Points, in no order, along strands that fork, close into loops and pass close to each other.
Two points are linked if the straight distance between their rows is under 104. Some points are linked to none.
<1468>: [-20   3 -29  -1  -6   7 -13  -5   6  20 -18 -14  -1 -29  34  -7 -16 -17
  -6  61   5 -32  16 -13 -31  -1  43  -7   9  50  35]
<151>: [ 16  -3  36 -16 -46  -7  51 -19  -2  42 -35 -25 -73 -42   5   5 -45  35
 -31  15  17   8  51 -15  13 -21 -21 -10   7 -23 -11]
<152>: [ -6  21 -35   1   2   0  16 -10 -55 -17  21 -28  -8 -11 -27 -20 -30  -2
  -2 -21 -59 -13  -8   9  26 -57 -28 -18 -28 -26 -73]
<1085>: [ 21 -27  15  11   4   6  33  20  -2  24  11  10 -10 -13 -30  44  -6  15
   5 -66 -28  34  39   9  35   1 -47   6  34 -23 -22]
<637>: [ 26   0 -20  28   3  47  12 -17  27   6  -6  -7  69  -5 -22  13   7  -1
  33 -24 -11  -9  18 -24  29  27  37  -5  51  24  21]
<1067>: [-13  35   4  -7  20  -1  16 -18  -4 -41  26  17  13  12 -37 -59  21 -10
  -9 -19 -14 -38 -41 -27  13 -15  21  -2 -36 -41   2]
<564>: [ 23  24  46 -22 -18  23  14   4 -11  25 -22 -31 -23 -14  21  14 -12   7
  -2  55  34   7  12  19  -6   1  17   4 -27  25  40]
<1475>: [ 25  43  11 -15   1  21  43  17  -6  -4  28 -14   4 -19 -18 -18 -44   7
  -1   8 -27   5   6 -12  20 -53 -12   6 -13  10  -7]
<345>: [ -4   3  -5  -1 -21  -3 -34  30 -12  18 -18 -16 -39 -19  56  -5 -10  32
 -34  46  10  20 -13  20  -9 -12 -11 -14 -43  32 -22]
<532>: [  3  13  -1  -6  -9  25  28 -19 -42   6 -12 -18  18   0   3 -34 -10 -17
  20   9 -27  -6  14  10  34  -2  23  -9 -17 -17 -11]
<1192>: [ -7   6 -26  -4  13  29   2 -34 -41  -1  10 -12  37  -4 -19 -47  18 -28
  15   5 -52 -43  -1   7  29  14  32 -10 -33 -36 -17]
<1595>: [ 21 -54 -40  12  19 -26 -21  14 -13  10  21  11   8   6 -14  31  24  20
   3 -66 -33  28  -6  35  20  22 -45  13   5 -39 -56]
<790>: [ 26   6 -26  32  -8  63   5   1   7  -9  11 -23  77  -2 -32  41  18   8
  33 -24 -16 -25   6 -10  32   9  18  -3  23  43  -1]
<1477>: [ 26 -11  63  -1  10  27  31  47  20  40  18  -2 -12 -23 -16  40 -29  30
  -7   0  -3   5  45  17  35  -7 -41  15  -6   6  23]
<969>: [ 22 -19 -21 -19  26 -41 -31   7   8 -12 -25  18  -6  23   5  36  42 -18
  25 -75  18  29 -32  18 -38  34   1  11  31  -4   8]
<1191>: [ 23  25  39  10   2  13  18   1  -9 -27  19  11  28  31 -21 -18  -4  24
   9  -2  22   7 -49  15  57 -22  19 -20 -60 -33  11]
<487>: [ 18   3  33   5 -12 -12  32  28  34   8 -28 -12 -53 -39  15   5 -38  20
 -26  -8  18  12   8  -9  17 -22  -3  -6  12  16  24]
<547>: [ -1 -26 -33  36 -11  -4 -44  -7 -10 -14 -38 -13  38  14  28  14  29  17
   7 -25   8  -1 -43  22  10  36  25 -13  -8   1 -17]
<985>: [  5  -8  26  16 -31  11 -16   5   7  24 -18   7  33  10  27 -36 -15  41
  -7  43  21   8 -11  11  46  20  17   3 -23 -22  -9]
<23>: [ 10  31  -9  10 -29  60 -23 -23 -33  18 -30 -51  43   8  14 -14  -7  17
  13  33 -10 -27 -19  20  31  -5  33 -20 -46  13 -31]
<146>: [ 17  11  28  -4 -27  11   5   9   9  23  -4  -5   5  -9  26 -36 -31  39
 -20  50  15  17   3   1  30 -15   6  -2 -28  -1  -8]
<1505>: [-20  53 -41  -4  -8  -3  -6 -21 -23 -12  -8 -12 -24 -17  18 -63 -32   3
 -31  -6 -17   5 -24 -39   5 -57  10 -36 -29   6 -25]
<813>: [ 40  15  39  13  -3  56  29  47 -21  17 -17 -59  16 -15 -25  54 -25  17
  18 -12 -27  13   6  35  40 -20 -20 -29 -26  26   5]
<209>: [-14  20 -66  16  31  -7 -25  40   1  -1  37 -14  11 -29  16  -2 -42 -10
 -13  29 -37 -20   1 -16 -34 -35  -8  -3  -7  59 -14]
<1219>: [-14  -4  30  15 -32 -26  -6  25  48   3 -24  28 -65  -4  23 -20 -27  55
 -44  12  34  40 -16 -32  14 -31 -23 -21   0   6 -16]
<53>: [ 10  45  15  -7  12  20  17 -10 -15 -22  20  -2  21  16 -22 -63   3   7
  -1  13  -7 -22 -41  -6  35 -30  19 -10 -62 -36 -12]
<1596>: [ 11  -4 -53  48  22  17   5  37  -6  -3   5 -24  50 -24 -17   8 -31   6
  10 -31 -60   9  13  -3  36 -10  -5 -25  24  27 -13]
<934>: [-10  -8  37  -5  25 -12   8 -31  19 -24  61  53 -17  32 -43  -3   2  11
 -11  -8  31 -10 -31  -3  -7 -27 -31  36  11 -52 -23]
<1110>: [-27 -22 -13  -3   4  26 -55  -5  30   7  22  17  48  24  27   8  21 -16
  11  62  10 -49   5  -4 -49  43  29  30  16  31  -2]
<1295>: [-33  36 -40  -4  -5  -6 -25 -29 -28  -9 -20 -10   0  -3   4 -84  -3 -14
 -24   1 -26 -22 -32 -26  10 -21  26 -32 -51 -22 -14]
<1618>: [ 26  32  17 -29 -32   9  24 -18 -19  25   2 -31 -35 -13  21 -25 -26  24
 -28  55   2  25  16   1   4 -35 -10  -7 -38  -5 -13]
<734>: [ -1  19 -37  36  18  33 -17  10  35  -1  -5   9  63 -19   6 -33 -25   7
  -5   4 -19 -33  -2 -49  14  -3  36 -11  16  43   6]
<182>: [ 25  11  63  -8 -25  -6  64   3  21  22 -12 -10 -52 -23  -9   6 -43  28
 -16  -3  24  12  29 -14  33 -23 -16  -8  10 -14  21]
<594>: [ 45   4  18  23   4  43  43  40  -5  -4  10 -33  43 -12 -37  31 -20  11
  22 -15 -31  14  10  10  54 -12  -3 -14   3  19   5]
<943>: [ 31 -29   8  18  30  21 -30  30  48  19   9  18  44   4   5  60   6  17
  14 -28   3   4  -7  16  -5  34 -12  17  42  39   1]
<1061>: [-21 -18 -30 -15  40 -26 -55  -7  28 -25  25  29  23  30   2 -20  56 -17
   2 -16  -6 -23 -56   9 -30  35  12  13   3 -17 -10]
<4>: [ 40 -31  43   8  -8  28  24  16 -32  19  -9 -10  10   7 -12  52  20  17
  26 -43  -2  32  11  36  51  27 -14 -14 -25 -25  10]
<1678>: [ -2  21  24 -24 -48 -11  38 -34 -24  21 -25 -21 -53 -16   8 -18 -34   7
 -17  38  14   8  40 -10  -4 -27  -3  -1  -6 -30  -7]
<1217>: [-29  -3  47  -7 -11 -27  13 -45  19 -16  37  44 -23  40 -44 -21 -13  19
 -15  31  55  -4  -8 -27 -15 -14 -26  28   9 -64  -3]
<472>: [ 12 -16  39  -2  -2  26  49  36   1  42  14 -13 -33 -29 -27  42 -24  20
  -5 -29 -31  14  64   8  42  -8 -58   5  29 -11  -7]
<1165>: [ -1  19  35  -2 -38  38  -7  -2   2  18 -25 -30  21   0  20   8  -2  14
  14  59  37 -21  -7  15   0  17  30   8 -18  32  26]
<995>: [-40  -5 -62  15  19   2 -49 -17 -21   2 -15   5  35  -2  23 -21   8 -39
   3  -7 -25 -48 -27 -19 -21  25  36 -18  -9  14   0]
<458>: [-44  10 -28 -24  23  -5  -7 -30  -6  -2  23  34   7   2  -6 -49   6 -52
  -4  21 -21 -40  33 -35 -49   8  22  29   4  -8  27]
<1601>: [  4  21  41 -10 -14  -6  46 -27 -31 -27   4   4 -32  15 -37   2  -9   4
   4 -27  24  -5 -20  -5  12 -41 -20   2 -12 -49 -25]
<1407>: [-32  -8  -6  -9  33   5 -43   5  40 -17  21  35  32  26  26 -16  21 -30
  -1  46  12 -34  -6 -24 -57  31  21  25   9  21  10]
<506>: [-31   0   3 -15 -36 -27  25 -46 -54   7 -32 -15 -48 -10  13 -19 -22 -20
  -1   3   0   1  30   7  -6 -12   0   0  10 -37 -25]
<1727>: [-46 -15  24 -29 -37 -44  18 -52 -30  20 -32 -11 -22  11   6 -19   4 -35
   5   0  10  11  46  19 -18  35  -7  13  26 -40   9]
<902>: [ 22  10  -4 -13   5 -11  -4  49  37   2  36  16 -40  -8   6  24  -6  38
 -56  69  17  19  17 -13 -29 -44 -48   2 -37  35  -6]
<1445>: [ 20  19 -13  18   0  44  -5  42 -45  25 -23 -78  16 -19 -15  45 -32   2
  14   7 -59   3   5  43  26 -19 -25 -27 -18  34 -16]
<12>: [ -8 -20  23 -22   7  -6   3  -3 -13  11  13  18 -20   0  20  25  13 -28
  11  14   3  -5  31  23 -36  26  -9  44  23   7  13]
<604>: [-10  -5  13  -8  13 -33  20  -2  65   6  -9  19 -22  -6  12 -17 -14 -25
 -22  44  27   0  50 -26 -45   7  20  12  45  21  50]
<52>: [-26 -33 -31 -28  24 -28 -50 -33   7   1  -2  11  42  27  -6 -32  54 -14
   7 -13 -11 -20 -31  19 -23  63  22  10  14 -38  -2]
<1348>: [  9 -21 -18  33 -15  14 -11   6 -28  15 -46 -27  24 -16  25  23   4  15
   9 -28 -12   8  -5  23  29  21  18 -21   7  15 -16]
<1460>: [ 11  24 -18  23 -14  67 -21  13 -44  14  -9 -65  39  -7 -17  49  -3   3
  30  19 -33 -28  -8  43  14 -12  -4 -15 -20  48 -25]
<1628>: [ -5 -10 -24  16  -1 -13  20 -19 -56 -25  22 -15 -16  -5 -35  -2   2  10
  -2 -39 -44  -7  -7  24  26 -35 -29  -4  -8 -47 -76]
<566>: [ 14 -29 -58   2   2  19 -17 -36 -34  -8 -10 -25  34   7 -12  15  55 -23
  36 -49 -28  12  -4  16  11  46  28 -15   3 -24   6]
<119>: [ 36  25  -3 -37  -9  -5  39  13  11   9  10 -28 -71 -49 -20  45 -27  16
 -50  35  13   7  30 -10 -34 -62 -45  -6 -13  25  13]
<970>: [  1 -31 -49  24   5 -16  -6   4 -38  -6  25   2   8  -1  -5  -1  10   7
   0 -41 -51   6   2  28  33  -3 -27   0   0 -34 -62]
<1299>: [ 14  18 -29   6  39  -8   2 -16  -4 -54   2   8  35  11 -28 -10  44 -24
  15 -69  -9 -11 -43 -25 -11  11  29  -5  -4 -15  34]
<850>: [  9  15 -25  28 -26  54 -29 -11  -5   8 -12 -21  73   3   4 -29  -4  32
   0  29 -13 -40 -18   1  41   5  32 -10 -31   7 -36]
<1114>: [ -5  17  40   6 -37  43 -13 -28   3   6 -19 -16  51  29  -6  20  29   3
  33  28  33 -41 -23  22   5  27  27  17 -10  11  24]
<223>: [ -3 -10  -5  37  -3 -24 -10  39   9 -16  14  24 -10   6   0 -14 -24  49
 -37 -25  -1  21 -38  -1  36 -36 -32  -7 -23 -23 -56]
<1082>: [-36   6 -14 -14  18 -31  13 -31  27   6   1  24  -5   1   1 -30  -6 -48
   1   9   1 -15  41 -44 -56   3  19  21  44  13  42]
<1136>: [-16  41 -30  11  31  -1 -12  12 -22 -42  14   6   3  -7   7 -17   6 -24
   4 -25 -10 -27 -45 -16 -14 -24  14  -5 -23  24   6]
<550>: [-20   2  64   0 -16 -32  24 -32  21 -13   0  35 -33  26 -27  -2 -17  15
 -12 -10  63  16  -9 -35 -15 -12 -25  12  26 -44  12]
<1147>: [ -7 -22  -3  -3 -14   9   1 -30 -33  21 -15  -7  34   1   8 -20  14 -21
  20  10 -19  -1  21  31  24  47  14   7  16 -24  -8]
<1009>: [ -1  -3  23 -26  -1  10  34 -35 -75  -9  24 -12 -28   9 -24   5  28 -41
  27 -11 -25 -13  15  48  15   2 -16   7 -17 -43 -26]
<327>: [  3  13  76 -15 -17 -32  40 -13  23  17  -6   7  -8  16 -11 -15 -19  -7
   5  11  45  17  33  -6  -3  27  -3  17  25 -18  60]
<133>: [ -8 -29 -24   5  13  25 -41  13  25  18  21   6  27  -6  35  36  -3 -16
   7  55  -7 -43  32   0 -39  24  22  21  34  55  -4]
<200>: [-10 -25 -30  20  30 -23 -36  51  39   0  12   3 -20 -24  48  31 -26 -10
 -20  21  -4 -11   8  -9 -37   5   7 -13  22  63  -8]
<753>: [ 26 -14  -8   3  22 -19  -3  11 -28 -27   0   5  -8   3  -7  48  33 -15
  17 -80  -4  21 -29  33  -7   8 -20   7   7  -5  -4]
<1613>: [-13   4 -11  24  11 -37   1  20  45 -17 -12  21 -47 -20  24 -13 -35  11
 -35 -20  12   9  -5 -39 -12 -35  -1 -11  45  28 -16]
<1590>: [  3   4 -11   0  25   1  21  -6 -19  -3  -7  -4  -4 -26  -3  36   0 -52
  31 -46 -14   1  11   2 -12   3  15  -5  54  41  41]
<965>: [ -3  12  17 -19  -2  10  41 -20 -76   1   8 -21 -46  -9 -12  28   5 -48
  25 -31 -26  -1  27  33  -1 -21 -22  -1   1 -10 -14]
<778>: [-25 -22 -28 -11  -2 -32 -30  13 -11   5   0  18 -37  -6  52   2   9 -20
 -19  60   6  -5  20   7 -50   6   3   7  -9  27 -10]
<1035>: [-18  15 -44  -2 -18  -7 -41   8  -8   0   0  -8 -25 -15  51 -48 -14  23
 -32  53  -5  21 -25  -8  -3 -27  -3 -24 -46  27 -32]
<1256>: [ 33  19  27  -2 -17  46  23 -11 -36   8 -20 -39  32  13   0 -18  -7   5
  26  23  -8   1  -8  23  52  -2  18 -24 -50 -12 -19]
<800>: [ -4   3  47 -11  -1 -37  32  -9  46   9  -1  27 -46   8  -2   8 -11  -7
 -15  24  49  11  39 -23 -43   5 -11  28  37   1  44]
<1019>: [-10  -6 -17  17 -11   8 -37 -23 -20 -30 -40 -27  38  26   2  10  60   6
  14 -18  22 -20 -62  29  -3  30  38 -18 -30  -1   8]
<701>: [ -2 -23  14  -6 -11   6 -22  47  -7  34 -15 -16 -45 -25  52  31  -4  36
 -35  37   9   5  17  29 -14   2 -27   3 -45  24 -11]
<270>: [ 13  20  22   6 -29  44  -1 -38  24  -7  -9 -11  75  40 -33  24  44  -2
  41 -11  29 -38 -17  -6   9  39  31  11   6   5  40]
<563>: [ 10 -27 -23   4  22  10   6   6   7  35  -4  -9 -17 -35   1  47  -9 -38
  19 -46 -22  16  35  13   0  15  -5  -2  78  39  24]
<979>: [  6  -2  14  -5  10  25  25  27 -45   8  11 -16 -19 -21  -9  46  -3 -23
  19 -24 -35   6  26  38   5  -2 -30   9  12  18   0]
<239>: [ 32  19  28   4  -3   0  70 -13 -32 -39  -3 -12  -9  20 -32  10  -2  -6
  16 -48   2  11 -22  -3  42 -36  -1 -26 -30 -38 -10]
<798>: [ 33 -11 -40   9  36 -13 -10   1 -18 -49  20  -1  24   9 -24  21  45  -3
  18 -77 -10  12 -49  11   2   4   5  -2 -10 -13   2]
<624>: [ 14  14  15  15   5  -4  13  38  54  -7   3  12 -16 -24  14 -18 -33  20
 -23  11  18  11  -9 -27   9 -30   8  -5  19  36  20]
<189>: [ 36 -18  -8  24   3  -4  42  20 -11 -10   0 -10  -6  -3 -35  45  -1  12
   8 -88 -28  49  22  -1  35 -17 -28 -15  21 -21 -17]
<65>: [ 32 -26 -38 -23  25 -25 -61  -1  53   0 -38  13  34  39  -9  27  44  -5
  40 -44  25  24 -31   4 -43  52  18   5  42  -4   6]
<1080>: [  8 -13 -22  25  -4   4   5  24  25  34 -10 -19   8 -42  19 -20 -53  21
 -23  11 -32   8  28   0  37 -15   3 -11  23  21 -18]
<1267>: [-40   6  40 -27 -40 -41  23 -27 -18  16 -30 -17 -24   9  15 -27   0 -27
  -6  39  37  10  38  15 -31  29  -3  17   0 -21  32]
<211>: [  0  -2  11 -15  35  -5  13 -17  -5 -23  70  35   0  11 -36  -4  15 -17
   9 -18  -8 -20  -6  11 -11 -17 -22  46   9 -26 -17]
<678>: [ -1 -41 -32   3  25   8  -3   4  30  39   5  -8 -16 -43  18  31 -30 -43
   9   2 -23 -16  51  -1 -17  10   8  -3  74  47  31]
<286>: [ 38   7  26  -2  -7  42  19 -23  -4 -18  -1 -12  54  35 -40  42  49 -13
  52 -24  28  -4 -24  12  18  37  29  -2   3  -8  45]
<1652>: [ 11 -22 -37  -2  -8  15 -32 -44 -24 -32 -17 -42  41  30 -26  24  79   3
  35 -35   1 -12 -45  26  -2  45  37  -9 -28 -29  17]
<718>: [-22 -44 -51 -11   7 -15 -62 -25   1  13 -25   5  45  22  21  -6  30 -17
  21 -15 -15 -10  -7  14 -20  62  23   1  32  -9 -12]
<354>: [  3 -10  21  39  -9  -8 -18  19  23  -9 -15  29  24  23  18 -30   1  45
 -10  -4  35  32 -46   5  52   8  10 -14 -28 -22  -4]
<1089>: [-12  62 -16 -21  -6  27 -31  -6   4 -26   8   2  -6  -4  17 -60   9   1
 -16  61   1   3 -43 -45 -22 -28  16 -22 -59  35  26]
<307>: [  7 -38  36  -4  14 -13 -19  16  -7  22  33  41  -7  23  -4  34  12  22
  -8 -27   9   7 -15  46  19  15 -40  28 -20 -43 -24]
<170>: [ -4   0  -7  21  25 -44   6 -11  49 -13 -22  29 -28   1   8   0 -14 -11
 -14 -60  13  21  -3 -33 -27 -12  -7  -1  70   4  -9]
<1329>: [ -6   6  23  13   2 -41  21 -27  35 -22 -15  30 -21  18 -20 -10  -9  10
  -9 -54  33  25 -11 -32 -10 -14  -8  11  51 -29  -7]
<834>: [  4 -30 -14  -9 -11 -12   0  36   8  39 -13 -17 -60 -46  39  26 -26  24
 -44  38 -11  -5  48  14 -11  -8 -24  -2  -9  28 -10]
<183>: [-11 -24  22 -17 -14   3 -16 -14 -29  19 -15   0  16  14  19  13  24 -18
  24  11  10  -5   0  44 -10  50   4  25   8 -10   9]
<10>: [-30  41  34 -12 -33 -30  13 -19  -9 -37 -30   2 -55   9   1 -38   3   3
 -12   8  39  26 -36 -21 -12 -34  -7 -15 -22 -12   7]
<776>: [-21 -25 -13 -27  34 -66 -55 -13  72  -6  -5  43   9  51   3 -31  31 -15
  -2 -25  24  22 -34  -4 -52  30  -3   2  36 -40 -24]
<1196>: [ 17  16  35 -10  -6  10  52   5  -6  -3  45  10 -20 -13 -44  18 -43  13
  -3   2  -5   2  21 -15   6 -50 -40  27  10 -15 -19]
<908>: [-61 -16  -2  -8 -24 -56 -23  -7  24 -20 -18  28 -48  18  33 -37   8  -6
 -28  48  28  22   5 -30 -37   2  -4  -2   4  -2 -14]
<213>: [-25 -15  24 -11 -24 -65  15 -54  39   5 -21   7  18  39 -43 -48   4   9
  -6 -43  42  39   7 -15   0  27 -19  -1  40 -80   1]
<1241>: [ 27 -31 -29  17 -41  40  13 -31  -9  22 -52 -43  34  -1  -7  40  32   1
  37 -40  -4  35  28   9  36  56  35 -30  44   1  22]
<1158>: [ -6   1 -43   9  15 -17 -13  57  -9   8  35 -15 -16 -21   7  25 -43   1
 -23  30 -42  -7  16   9 -30 -33 -35  11  -4  38 -24]
<1234>: [  1  19  23   8  13  15   2  -2  27 -12   8  23  47  17  -8 -34   3   6
   7  10  21 -13 -22 -17  17  13  21  16   1  -6  26]
<112>: [ -1  30  17 -14   3 -14  50 -36  -9 -25  -5   4   8  14 -28 -24   9 -38
  20 -43  -3  -3   4 -24   3  -1  18   0  18 -26  30]
<17>: [ 19 -10  19  14   2  -3  15  61  32  21 -23 -25 -40 -47   8  29 -41  43
 -31 -22 -10   9   8   9  25 -23 -37 -13  -1  20   6]
<1215>: [-11  25  48 -23 -35 -24  54 -28  -3  21 -29 -29 -17  -3  -2 -34 -24 -25
   6  43  27   6  57 -10  -9  23  15   1  16 -16  60]
<849>: [-10  -8  17 -18 -10   5  25 -13 -31  29  -5  -7 -30 -22  16  17  -9 -39
  19  24  -3   0  57  20 -10  20   8  19  29   9  34]
<938>: [-16  20   7   1 -34 -25  -7   9  42 -17  -9  27 -53  -4  19 -50 -19  39
 -34  43  25  42 -21 -48   2 -42  -9 -18 -12  13  -9]
<667>: [ -9 -23 -12  14  15 -15 -10  55  -1  13  35   9 -20  -9   2  34 -30  22
 -27   2 -44  -2  27  14 -17 -23 -62  35   4   1 -53]
<401>: [  4  20  14 -12  14  -7  34 -24  -2 -12 -22   1   5  -3  -9   2   3 -44
  28 -42   2   5  12 -12 -10  10  28   3  39   8  57]
<684>: [  4 -20  24 -36   1  -2 -31 -15   0   4 -17   3  30  29   0  37  49 -20
  37 -14  31  -2 -24  38 -27  63   7  29  19  -5  26]
<781>: [ 59 -18  19   4 -14  36  17 -12  -4 -19  -7 -19  41  31 -31  64  45   9
  49 -50  29  41 -15  10  27  37  24  -8  -7 -19  41]
<1319>: [ 37 -26  25   7 -15  -2   6  -9  -6  -2 -26  -2  28  30 -10  32  29  19
  23 -44  28  40 -17  23  37  42  12  -7  -9 -39  26]
<605>: [-47  14 -66  -1  -8 -24 -50  -7 -14   2  -3   9 -29 -10  49 -54  -6 -10
 -26  50 -13  -2 -12 -31 -28 -22  13 -31 -33  22 -21]
<1203>: [-29  49  -8  -5   4  25 -25   2  10 -20  -8  13  20  -1   1 -68   1  -9
 -12  32   0 -25 -34 -56 -15  -7  32 -18 -40  24  33]
<44>: [ 24 -42 -50 -16 -24  11 -13 -29 -16  13 -40 -25  24  13 -13  22  46  -9
  45 -46  -3  46   9  16  12  66  31 -12  30 -27  12]
<1361>: [  1 -40  57  -3  -6   8 -12  12 -11  47   6  25   3  19  19  31   8  34
   0   0  15   7  15  46  37  38 -31  21 -26 -34  -2]
<1017>: [  5   0 -10  -7   2  30  18  12 -34  29  14 -26 -15 -41   4  16 -26 -26
  10  31 -27  -9  45  26  -2 -16  -3   8   7  33   9]
<503>: [ -3  17 -24  21  -9  44 -31  11  15   2   2  -9  59  -9  18 -28 -17  27
  -4  36  -9 -36 -17 -23  17  -1  31  -2  -8  42 -15]
<272>: [ -4 -10 -11  14  13 -22 -31  65  42  -9  -6  -2 -56 -33  43  28 -18  15
 -36  19  16   7 -13 -14 -25  -8  -2 -23   6  65  -1]
<427>: [  6 -27 -18 -17  27 -46 -64   8  72   7 -38  28  24  41  11   0  24 -11
  17 -38  31  38 -32   5 -56  48  12  -7  53 -16 -10]
<1616>: [ 24 -31   1  28 -21  34   0   8  -2  32 -44 -34  20 -19   2  49   9  20
  16 -35  -3  16  15  22  40  38  10 -15  31  21   5]
<838>: [-12  -7 -26 -12  26  10   6 -20  -4  10  52  31  10  -6  -3 -24  -7 -39
  10  27 -34 -27  51  -9 -25  -3  -1  44  26   3  -4]
<1354>: [ 36  -2  13  16  14  26  34  11  17  10  10   1  39  -7 -22   7  -9   4
  21 -20 -14  14  27  -7  41  13   5   3  36   5  13]
<1211>: [  0   8  31  -1 -12  -2  25   1 -17 -12  20  15 -43  -8 -18  18 -26  30
 -22   1  23   0  -6 -15  -1 -50 -45  16  -5 -21 -32]
<945>: [  5   1  34  16  11  -8 -16   9  12 -29  19  37  20  37 -14 -12  12  30
  -7 -14  36  14 -63  17  44  -7  13 -15 -42 -33  20]
<230>: [  4  -5 -21 -15 -14 -23  15  21  11  19 -12 -22 -88 -52   7  39 -32  28
 -52  24   3  -2  39 -12 -32 -42 -40  -8  -1  24  -9]
<1723>: [-37 -28 -51   7   3   7 -47 -18 -31  19  -8  -8  30  -7  39  14   8 -29
  20   8 -19 -31  -2  19 -23  32  24  -3  18  26  -5]
<1056>: [-34   6   7  -3  21 -15 -24  20  57 -35  27  48  -8  24  15 -40  18 -16
 -10  56  27   0  -3 -47 -51   4  11  15  -3  26  20]
<375>: [-14   4  -7 -14   1  10  33 -37 -20  12  32  18  -2 -10 -13 -40 -18 -25
   8  15 -25 -18  50 -13   2  -8  -1  31  27 -20 -18]
<836>: [ 18 -11 -11 -29  11  -5 -47 -17  31 -10 -20   7  53  45 -35  29  66  -6
  45 -32  36  -1 -46  15 -33  57  21  16  18  -9  33]
<1208>: [-56  12 -47  16  13 -30 -40   3  17 -21  -8  32 -10   4  32 -59  -4 -16
 -22   5 -10 -19 -21 -51 -28  -4  21 -23  -1  19  -8]
<1072>: [ 23  12 -42  39 -11  65  -1   2 -25 -13   0 -46  69   2 -25  31  12   6
  30 -17 -37 -26  -3  13  31  -7  13 -21 -13  27 -17]
<689>: [ 16  41  -4  -6 -10   8  38   8 -35 -10   9 -39 -18 -18 -22   5 -53  13
 -12 -16 -33  14  -7  -2  10 -76 -33 -18 -18  -3 -44]
<977>: [ -6  46 -21 -22 -21 -10 -10  -5  29 -27  18  26 -36  -3  16 -59   4  17
 -29  67  12  27 -16 -54 -17 -41  -6 -13 -32  22   2]
<1170>: [ 11  14  26 -22  -5  -6   5  22   5  -2  28  33 -43   3   9  10   7  16
 -26  60  41  10   5  -2 -28 -30 -18  19 -36  18  16]
<1583>: [-24  10   1 -13  -4  -7  34 -60 -17  -9  31  18   1   4 -36 -62  -3 -19
   3   5 -20 -34  23 -30   3  -5   3  24  13 -64 -20]
<1115>: [-36  24 -32   8  12 -16 -13 -24 -13 -36   7  13  -4   4 -20 -77  19  -1
 -26 -10 -29 -38 -44 -26  10 -15  21 -15 -32 -37 -21]
<1701>: [  4  18  18 -15  11  -4  58 -54  -9 -27  29  15   4  18 -57 -28   8 -20
  22 -35 -12 -10  13 -29  18  -6  -1   9  25 -62  -3]
<843>: [  9 -36  -5   9  39   0 -32  43  42  11  27  13   3 -14  30  48 -12 -15
  -7  26 -11 -13  35   8 -44  19  -7  20  37  48  -6]
<1424>: [-42 -28 -55   3   9 -17 -45   0 -23  16  12  13  -5  -4  53  -7   3 -35
  -1  45 -15 -27  18   9 -36  11  17   3  -1  25 -18]
<277>: [-44 -18   1 -22  34 -43 -56  -7  57 -23  20  40  12  47   6 -45  43 -22
  -6   5  19   0 -41  -7 -53  31   4   7   9 -25  -5]
<968>: [-18 -11  21 -24   0 -11   6 -30 -55 -12  19  -1 -26  12  -4  -7  35 -25
   9  -2  -3 -19 -17  52  -6   6  -9  25 -18 -44 -18]
<25>: [ 25  -3  63 -21 -11  17  30  22 -13  40   3  -8 -36 -23  11  28 -11  20
  -5  35  16   5  40  26   9  -1 -17  17 -23   1  26]
<959>: [ 12 -18  65   2  -5  26   1  26 -21  37  -6  10   1  11   8  43  -8  50
   9 -13  18   9   7  44  53  12 -30  -6 -54 -17   9]
<603>: [ 22  -7 -22 -23  15 -15  -9  52  12  15  28   8 -35 -18  21  44   5   9
 -46  87   3  -4  36   7 -46 -21 -32   6 -28  48 -10]
<921>: [-12  25  60 -10 -12 -21   5  10  26 -17  19  38 -36  29  -4 -10   4   3
  -9  40  63  19 -24 -12 -12 -15  -9  10 -28  -1  42]
<1667>: [  9  18 -54  35  16  24   3  13   5   4  -5 -19  54 -35  -4 -21 -41   2
   8 -12 -44 -18   5 -33  32 -23  26 -25  15  40   5]
<1250>: [  3 -27  24   9  18 -12 -12  40   5  13  43  34  -5  11  -8  33 -16  30
 -20 -18 -11   2  -2  27  11 -18 -59  28 -19 -19 -38]
<32>: [ 51  -7   2  16  -2   3  67  -2 -24 -40  -3 -16   1  10 -35  25   6  -1
  22 -76 -17  41   5  -7  40 -19  -4 -28 -11 -30  -9]
<89>: [-25  16 -44   3  32   4 -22 -21 -25 -23   0   8  28   0  -5  -6  25 -45
  16 -39 -22 -41 -27 -15 -20  12  28  -6  -6   3  27]
<928>: [-39  21  -6   2  17 -10 -35   8  34 -34  11  38  -2  19   7 -67  19  -7
 -15  29  12  -7 -33 -40 -14  -3  10   1 -20   5   7]
<1186>: [ 26 -19  32  32   0 -10  23  47  18  18 -28  -7 -11 -19   2  36 -19  60
 -18 -61  -4  29   5   8  53 -12 -32 -22 -10  -6  -5]
<240>: [-45  24  45 -17 -14 -33   1  -7   0 -34  -5  16 -33  27  -3 -30  24 -17
  -4  14  47  12 -33   2 -27  -4  -3   8 -23 -14  32]
<1280>: [ -1 -18  -6 -13   8 -17 -16  36  18   8   0  15 -33 -12  42  28  18 -14
 -27  83  20  -8  35   0 -56   7   9   3  -6  49  18]
<274>: [-16  51 -50   6  27   1 -28  28 -12 -19  28  -9  -6 -24  19 -17 -21 -12
 -14  18 -14 -16 -30 -27 -32 -42   1 -15 -32  64   3]

A piece is all that can be reached along the links. How many separate loops has the piece of each point below (a circle has one, a figure eight two, a Y none), and how many tips (points with one link)?
<1628> => loops 1, tips 5
<211> => loops 0, tips 4
<272> => loops 0, tips 3
<44> => loops 1, tips 0
<790> => loops 1, tips 0

A tip is a point with one link. Name the tips that can be reached along the links from each point below, in the order of the rows.
<969> => <1192>, <1595>, <1596>, <10>, <968>
<843> => <1219>, <119>, <272>
<934> => <1505>, <211>, <678>, <1186>
